A landscape with many valleys, sampled at points; each row gives a point and its height.
From any point a ball rolls to the lowest of the 2 points nearest to it. It stops when none of these is lower. Distance is the straight distance between rows; heights are no part of it.
(690) h=2.21: [ 83 107 147 130 108 112 102 179 107 227 167 126 158 122 128 117 108 158
  89 107 136]
(210) h=3.59: [174 156 162  68 156 145 169 140 176 111  75 137 114  75  81 168 125 110
 197 161 146]
(902) h=5.20: [150 106  77 170 107 127 117 141 139 147 144 101 139 163 134 119 135  84
 127  99 138]
(50) h=2.17: [121 121 128 156  85 134 112 144  69  85 145 105 136 111 134  75 110 132
  79  80 153]
(3) h=2.60: [108 150 134 177  82 117 125 157  96 112 149 136  89 126 127  99 138  91
 105 120 147]
(874) h=7.21: [ 83 148  74 117 165 116  98  97 153 104 113  95  92 108 130 161 144 137
 157 145 138]
(890) h=5.46: [203 155 112 152  98 156 177 103 150  90 155 110  84 134 142 121 121  85
 115 102  98]
(699) h=1.95: [ 89 107  91 127 156  75  98 134 111 102 157 154 118 128  65 138 197 129
 147 129 127]
(489) h=2.68: [118 139 141  92 150 120 170 142 159  91  95 164 120  81 100 126 127 120
 189 181 143]
(263) h=5.27: [187 132 103 139 125 129 186 101 134  93 109 151  87 106 136 202 149 123
 180 122  99]
(623) h=6.31: [171 194 113 114 109 138 107 127 125 140 101 131 152 169 188 166 104 112
 101 153  71]
(503) h=3.99: [158 139 213 112 114 151 177 148 110 112 121 107 114 130 111 105  59  94
  85 117 126]
(821) h=5.81: [102 131 154 122  83 154 111 140  97 152 107 125 155 162 137 134  77  97
  80 132 120]
(382) h=1.64: [ 48 127 162  76 175 115 152 135 159 133  96 144 134 112 115 154 128 139
 137 167 115]
(877) h=6.50: [134  86 151 139 138  83 129 125 135 157 141 133 171 134 115 112  65 157
 147 114 144]
(670) h=5.66: [134 176 175 136  96 141 146 167 135 154 107 118 101  90 156  84 108 105
  90 128 145]
(543) h=5.97: [166 112 126 151  80 195 173  86 123  98 131 105  76 100 147 155 115 106
 124  76 124]
(666) h=7.41: [112 166  90 135 142 154  99  90 155 141 110  91  96 133 157 143 111 120
 127 132 127]
(70) h=1.99: [121  96 166 118 123 127  76 148  76 205 176 115 161 147 113 118 100 185
  77  90 125]
(318) h=5.78: [167 115 142 134  77 145 175 152  93 100 133 174 105  92 114 136  84 119
 187 144 157]
(380) h=5.87: [134 115 118 151  77 100 163 129 106 103 127 190 120 116 106 134 104  96
 170 150 135]
(771) h=6.05: [171  98  83 147  77 136 147 117  77  64 112  92 135 116 130 161  74 112
 124  82 126]
(62) h=3.72: [126 152  94 137 155 104 105  86 145 140 182 133 116 162 165 171 163 147
 105 111  70]
(780) h=5.45: [139  82 105 149 112 173 124  95 130 128 157  89 133 163 105 102  81 105
 135 102 150]
(445) h=7.33: [155 179  89 107 133 116 126 151 194 140  94 117 146 127 163 123 142  94
 135 140 117]
(1044) h=6.74: [102 145  65 101 165 123 117 139 165  61  80  90 126 101 141 161 167 126
 154 163 120]
(532) h=5.60: [192 141 132 112  96 165 162 137 124  94 123 178  78 104 116 198 102 131
 207 147 137]
(594) h=7.02: [144 168 135 129 155 132 102 107 172 133 139  86  97 116 164 104  75 143
 135 118 155]
(578) h=4.45: [138 163 171  92 187 109 124 185 172 108 113 129 141 140 136 103 165 105
 132 157 131]
(1016) h=4.32: [107 189 143  94 126 129 109 154 148 168 131 159 147 118 176 112 115 131
 116 165 119]
(782) h=6.07: [111 104 111  96 197 137 107 151 170  55  87  82 132 124 140 148 189 129
 144 147 149]
(653) h=4.25: [137 155  57 160 153 101 142 122 141 118 146 109 104 150 156 164 170 121
 123 128  69]
(375) h=8.62: [ 91 114  75  87 138 125 104 139 188 137 139 140 170 126 170 146 199 142
 110 120  88]
(596) h=5.67: [111 118 162 123 105 147 147  93 142 151  93 140 120 144 116 166  65  86
 121 123 117]
(605) h=2.32: [125  78 144 149 121 109 109 109 104 162 171 162 153 190  87 108 133 127
 103 109 110]
(301) h=7.05: [130 148 201 138 133 145 212 129 109 139 116 120  70  74 135  90 113 173
 137 148 154]
(224) h=4.86: [173 164  78 143 125 125 182  95 162 107 126 124  89 119 141 157 138 106
 145 134  83]
(86) h=6.40: [153  98  95 138 127  89  88 101 117 145 128 131 179 162 116 147  90 152
 134 117 123]
(685) h=5.06: [122 219 181 100 117 116 134 181 143 166 113 141 120  93 137  97 108 124
  88 164 115]
(325) h=2.56: [116 126 100 102 164 152  64 107 137 182 156 121 177 199 147 160 116 136
 133 146 114]
(895) h=6.41: [163 115  85 155 120 139 132  66 114 130  64 105 130 124 152 164 117 154
 144 117 126]
(223) h=3.64: [ 73 151 108  87 124 145  92 136 141 185 154 165 173 112 173 147 137 145
 132 172 102]
(344) h=4.83: [152 135  64 183 145 130 124 125 129 115 149  84  97 156 144 132 176  96
 139 112 129]
(5) h=3.04: [ 75 136 169  97 176  86 108 217 117 132 156 145 170 133 152 118 164 163
 117 178 122]
(1015) h=7.27: [ 91 133 191 136 158  92 176 126 121 135 118 152 104 101 134  93 151 169
 130 149 135]
(112) h=5.98: [158 149 142 125  89 151 119 115 133 134 101 129 157 158 166 113  87 113
  82 119 110]
(778) h=5.02: [192 177 170  97 109 126 149 123 164 142  78 145 140 128  96 141  94  72
 124 140 112]
(410) h=3.70: [144 131 121 159 106 146 124 107  73  58 136 115  73 138 106 152 108  96
 140 133 138]
(856) h=2.23: [ 58 117 125 126 172 134 114 158 144 188 132 107 150 129 127  86 158 153
 130 149 170]
(869) h=6.80: [189 207 100 126  93 136 141 143 172 135  97 108 113  93 134 113 138  75
 126 131 122]
(156) h=6.29: [157  88  78 143 156  70 114  92 125 123 117 114 145 155 110 190 124 146
 155 105 106]
(953) h=2.47: [131  75 165 159 120 114 129 145  81 144 122 145 159 174  94 104 133 118
 112 123 146]
(428) h=6.67: [136 122 139 121 169  93 125 119 182 132 138 126 146 121 146 108  87 150
 158 118 148]
(384) h=2.02: [154 180 149  93 179 127 132 134 170  99  88 109  87 119 104 162 131  79
 159 154 139]
(269) h=6.76: [147 134 176 145 121 190 189  93 127 115 140 143  71  91 132  83 129 154
 147 134 152]
(214) h=7.38: [ 85 134 169 161 111 100 151 112  92 136 150 162 103 110 122  92 133 172
 106 135 123]
(951) h=2.46: [124  97 116 136  80 141  85 143  58 108 109  91 174 128 121 107  85 126
  82  82 152]
(254) h=1.70: [127 128 150 143 115 120  66 127  69 140 170 114 134 123 142 103 109 183
  70  92 135]
(576) h=2.41: [ 88  88 124 121 179  74 133 148 135  70 162 161 141 129  86 106 185 140
 171 150 138]
(148) h=4.10: [142  97  86 158 139 130 124  87 110 108 126 125 108 117 110 131 152 151
 192 130 167]
(542) h=8.36: [103 119  84  65 128 133  96 175 203  86 138 132 181  98 187 136 177 141
 105 162  79]
(510) h=4.47: [204 169 189 102  84 166 171 127 122 105 105 123 135 116  87 107  75  85
  95 127 113]
(252) h=3.96: [112 124 119 165 115 154 121 107  68  91 109 135  89 117 102 126 136 134
 168 159 174]
(573) h=2.75: [ 98 102 150 127 174  85 154 129 122  90 142 167 128 122  92 121 122 146
 189 165 149]
(931) h=2.53: [ 66 109 139 116 148  69 127 201 102 197 170 134 175 124 118 102 149 188
 117 151 125]
(295) h=3.67: [131  86  60 143 162 129 123 101 154 116 121 112 152 123 120 112 182 152
 180 123 162]
(242) h=8.82: [108 120  85 139 112 117 115 146 164 172 122 146 155 129 166 123 202 115
 114 100 115]
(706) h=5.99: [ 94 122 104 126 113  74 129 139 146 128 109 172 149 110 124 130 137 117
 149 142 124]
(697) h=2.66: [110 118 167 146 167 134 139 143 130 175 152 110 143 151 151  62 128 174
 117 140 159]
(789) h=1.50: [126 134  71 154 117 148  80  89  93 174 131 105 114 165 132 151 188 143
  91 110  99]
(208) h=6.20: [159 104  58 158  87 150 133  79  84 105 111  79 144 134 133 146  90 145
 100  84  98]
(548) h=5.82: [124  59 179 139  78 173 193 135  89 120 143 131 130  96 105 118  73 134
 124  86 147]
(184) h=2.61: [143  66 143 162  85 117 121 137  59 131  89 147 140 129  84 150 143 114
 124  97 155]
(481) h=0.86: [126 118 101 126 135 107  52 127  86 167 122 133 145 151 114 139 190 160
 103 110 122]
(95) h=5.41: [148 145 154 105 139 133 162  94 184 151 102 154 141 147 126 132 104  89
 142 142 103]
(155) h=6.14: [118 102  94 117 139  66 120 128 135 114  90 148 151 140 114 196 148 116
 149 128 106]
(845) h=7.93: [146 159 108  60 143 120 118 178 216 100  95 119 169  91 170 124 181 113
 108 140 101]
(613) h=3.58: [119 152 156 107 178  89  86 184 124 122 143 162 167 165 158 127 159 126
 127 154 120]
(750) h=3.26: [123 165 167 127 135 127 136 123 125  95 124 136  62 122 108 141 102  95
 143 153 135]
(389) h=6.37: [156 138 140 140  99 196 168  87 159 134 109 124  71  91 146 115 124 112
 138 113 147]
(12) h=6.23: [178 191 148 137 101 142 124 169 152 129 126  97  96 128 141 100 129  57
 100 119 139]
(192) h=2.06: [122 130 145 127 162 143  67 135 127 178 176 121 169 177 154 111 122 148
 122 136 139]
(577) h=3.66: [135 129 208 137 145 116 157 155  97 104 139 108  91 133  93 126  58 113
 127 143 157]
(618) h=3.11: [ 90 152 154 117 171 111 107 101 159 137 169 156 116 140 158 133 156 156
 103 122  96]
(85) h=5.73: [ 96  63 179 144 110 152 168 111 100 148 166 104  96 109  92 109  85 152
 104  84 151]
(328) h=1.41: [139 103  86 142 139  81  74 133  88 135 123 122 109 143  63 142 197 138
 131 100 138]
(518) h=5.93: [173 123 126 145  51 174 180 134  82  50 141 162 102  90 130 117 108 116
 149 117 139]
(884) h=3.07: [105 129  68  86 134 139  65  95 134 187 171 142 185 138 160 156 135 172
 140 158  99]
(485) h=2.44: [ 47 110 158  94 173 118 114 119 164 157 130 154 134 134 124 156 171 151
 108 125 101]
(1031) h=5.21: [101 131 164 123 186 120 119 157 149 116 106 115 112 137 134 128 175 115
 140 131 162]
(228) h=5.92: [150  68 142 131  79 166 164  97  88  92 117 138 154 132 118 136  78 115
 124  80 135]
(385) h=5.61: [ 88  91 128 140 110 167 107  97 100 142 168  94 120 132  89  85  77 148
  94  99 150]
(248) h=2.03: [133 110 100 155 102 144  92  86 100 144 179 124 118 176 112 117 154 133
  78  86 103]
(468) h=7.48: [103 124 175 158  95 157 193 126  90 137 125 150 127 135 129  57 104 143
  99 149 132]
(998) h=3.02: [ 89  84  80 111 174 136  88 120 158 151 128 103 156 130 100  98 190 157
 150 134 154]

Two balls start at each pair of points below. Name the first point that both come to, or write never.
(542) and (1044): never
(874) and (375): never
(184) and (548): never

Call two points neighbours if one is among the 2 nearest of the other. Go from one point of each pair to the other, from neighbour to neighbour, staying as low as possible. Name the highest point that can't be avoided.
(489) and (192): (148)
(384) and (489): (210)
(856) and (192): (697)
(382) and (481): (573)
